Each row is a point on a landscape with many valleys, with its height.
From any point a ball rolls to the lowest of the 3 points nearest to it. It stops when none of these is lower. Distance is the straight distance between rows; heights are no part of it.
k118: [136 180 135 114 177 156 152 124]  (h 1.69)
k662: [129  89 138 113 101 113  81 141]  (h 1.19)
k204: [146 135 142 102 135 171 102 179]  (h 2.64)
k236: [131 158 124 119 149 157 167 144]  (h 2.76)
k201: [133  98 129 118 100 122 105 147]  (h 4.87)
k977: [142 152 147 109 171 159 113 142]  (h 1.07)
k802: [156 119 157  96 122 184  69 189]  (h 4.67)
k430: [135 112 123 107  93 143 127 167]  (h 3.34)
k63: [113  68 140 113  92  70  65  96]  (h 7.50)
k262: [143 111 141  96 105 167  93 185]  (h 3.49)
k314: [131  81 144 102  86 121  67 148]  (h 5.09)
k956: [135 147 133 132 166 135 134 122]  (h 0.75)
k365: [130 118 136 135 143 116 109 128]  (h 5.10)
k75: [126  86 147 140 138  86  68 104]  (h 5.86)
k943: [139 115 136 115 124 142  99 157]  (h 5.74)
k407: [ 97  83 121 130  78  62 119  79]  (h 3.50)
k904: [132 177 113 109 135 178 199 161]  (h 1.33)
k186: [123 136  95 130  92 146 197 151]  (h 1.82)
k952: [126  81 147 121 114  92  60 127]  (h 6.55)
k285: [100 114  98 164  83  77 161  72]  (h 1.52)
k670: [120 105 126 136 114 101 125 116]  (h 4.02)
k341: [136 103 137 122 123 125  97 144]  (h 6.09)
k760: [130 121 126 127 120 133 132 145]  (h 4.04)
k824: [145 140 148 116 173 145  95 135]  (h 3.33)
k415: [141 144 126 101 129 172 140 177]  (h 2.36)
k280: [155 122 156 109 152 163  62 160]  (h 5.66)
k876: [131 141 132 142 170 118 128 107]  (h 1.17)
k829: [140 158 119 104 131 177 169 174]  (h 2.82)
k887: [134 142 133 119 155 145 128 145]  (h 2.21)
k690: [129  90 132 101  72 129  99 163]  (h 4.36)
k446: [112  94 120 138  97  80 125  96]  (h 2.97)
k735: [128  96 137 129 117 102  88 126]  (h 5.47)
k793: [122 139 105 135 112 140 182 138]  (h 2.01)
k778: [117 161 110 168 151 117 180  88]  (h 1.75)
k256: [133 205 134 108 169 176 197 128]  (h 2.38)
k302: [120 159 111 175 162 112 173  71]  (h 2.20)
k958: [104 125  92 170  80  89 183  77]  (h 0.95)
k971: [128 197 137 115 174 162 176 121]  (h 1.94)
k111: [138  99 147 134 144 104  66 121]  (h 6.95)
k138: [146 115 156 117 159 136  64 143]  (h 7.24)
k583: [114 149  96 164 116 115 193  99]  (h 0.50)
k599: [141 111 133  96  90 164 110 191]  (h 2.69)
k61: [139 115 150 136 168 117  84 118]  (h 5.28)
k9: [130 130 138 150 170 110 108 102]  (h 2.91)
k932: [125 166 133 144 182 132 145  96]  (h 2.75)
k754: [151 145 157  97 157 181  79 171]  (h 3.60)
k167: [124 124 125 143 137 116 128 122]  (h 4.13)
k668: [140  97 137  85  66 157  90 187]  (h 0.97)
k812: [107 111 110 169 111  72 137  69]  (h 2.51)
k841: [153 153 171  90 159 202  56 177]  (h 4.10)
k897: [114 137  94 145  90 123 197 125]  (h 1.61)
k750: [131  85 143 111 103 115  64 140]  (h 4.81)
k540: [115 139 107 174 137 101 162  79]  (h 2.34)
k821: [115 135 107 163 124 103 164  93]  (h 1.81)
k622: [138 134 141 123 157 136 106 137]  (h 1.01)
k854: [116 151 119 182 170  92 145  58]  (h 2.65)
k299: [114  76 142 108  88  87  70 113]  (h 7.26)
k467: [122 177 127 148 182 133 169  91]  (h 3.09)
k800: [139 183 126  97 152 179 179 161]  (h 2.52)
k878: [140 186 139  93 162 183 155 159]  (h 2.83)
k792: [144  98 152 107 115 144  53 160]  (h 6.69)
k92: [131 169 110 116 137 166 194 149]  (h 2.19)
k8: [111 101 112 133  86 100 144 116]  (h 3.68)
k638: [119 135 122 161 151 105 137  98]  (h 2.87)
k709: [129 163 121 141 167 137 163 112]  (h 3.18)
k643: [108  85 131 147 113  66  96  82]  (h 4.09)
k576: [ 98  94 108 143  76  72 139  77]  (h 3.74)
k541: [119  96 134 151 140  77  92  93]  (h 4.20)
k382: [128 172 117 134 151 154 187 128]  (h 2.80)
k980: [110 129  93 156  84 106 190 101]  (h 1.32)
k69: [137  91 141 100  83 139  75 166]  (h 1.24)
k82: [132 123 115 111  94 144 152 165]  (h 3.61)
k848: [140 158 138 112 158 168 137 151]  (h 1.18)
k646: [105 130 102 178 112  80 167  65]  (h 2.08)
k220: [124 162  99 119 110 170 209 164]  (h 2.37)
k155: [116 112 127 159 134  80 117  81]  (h 3.10)
k289: [110 109 109 154 104  83 147  88]  (h 2.24)
k677: [140 144 140 104 145 166 123 163]  (h 1.80)
k842: [125 125 115 141 123 119 153 127]  (h 3.08)

Where does a ball stop that starts at each point below?
k111 | k956
k792 | k668
k186 | k583
k155 | k958
k952 | k662
k643 | k958
k670 | k958
k841 | k977
k932 | k956
k793 | k583

Call two points neighbours if one is among the 3 nearest of the other. Go from one point of each pair to the other, from neighbour to neighbour, staying as low as possible. Name the highest point that can't be avoided.
k977 and k662 | k201
k904 and k958 | k220
k958 and k668 | k262
k583 and k958 | k980
k977 and k622 | k887

Write out the way that a ball takes from each point below.
k802 | k204 > k677 > k848 > k977
k382 | k92 > k904
k63 | k643 > k446 > k289 > k285 > k958
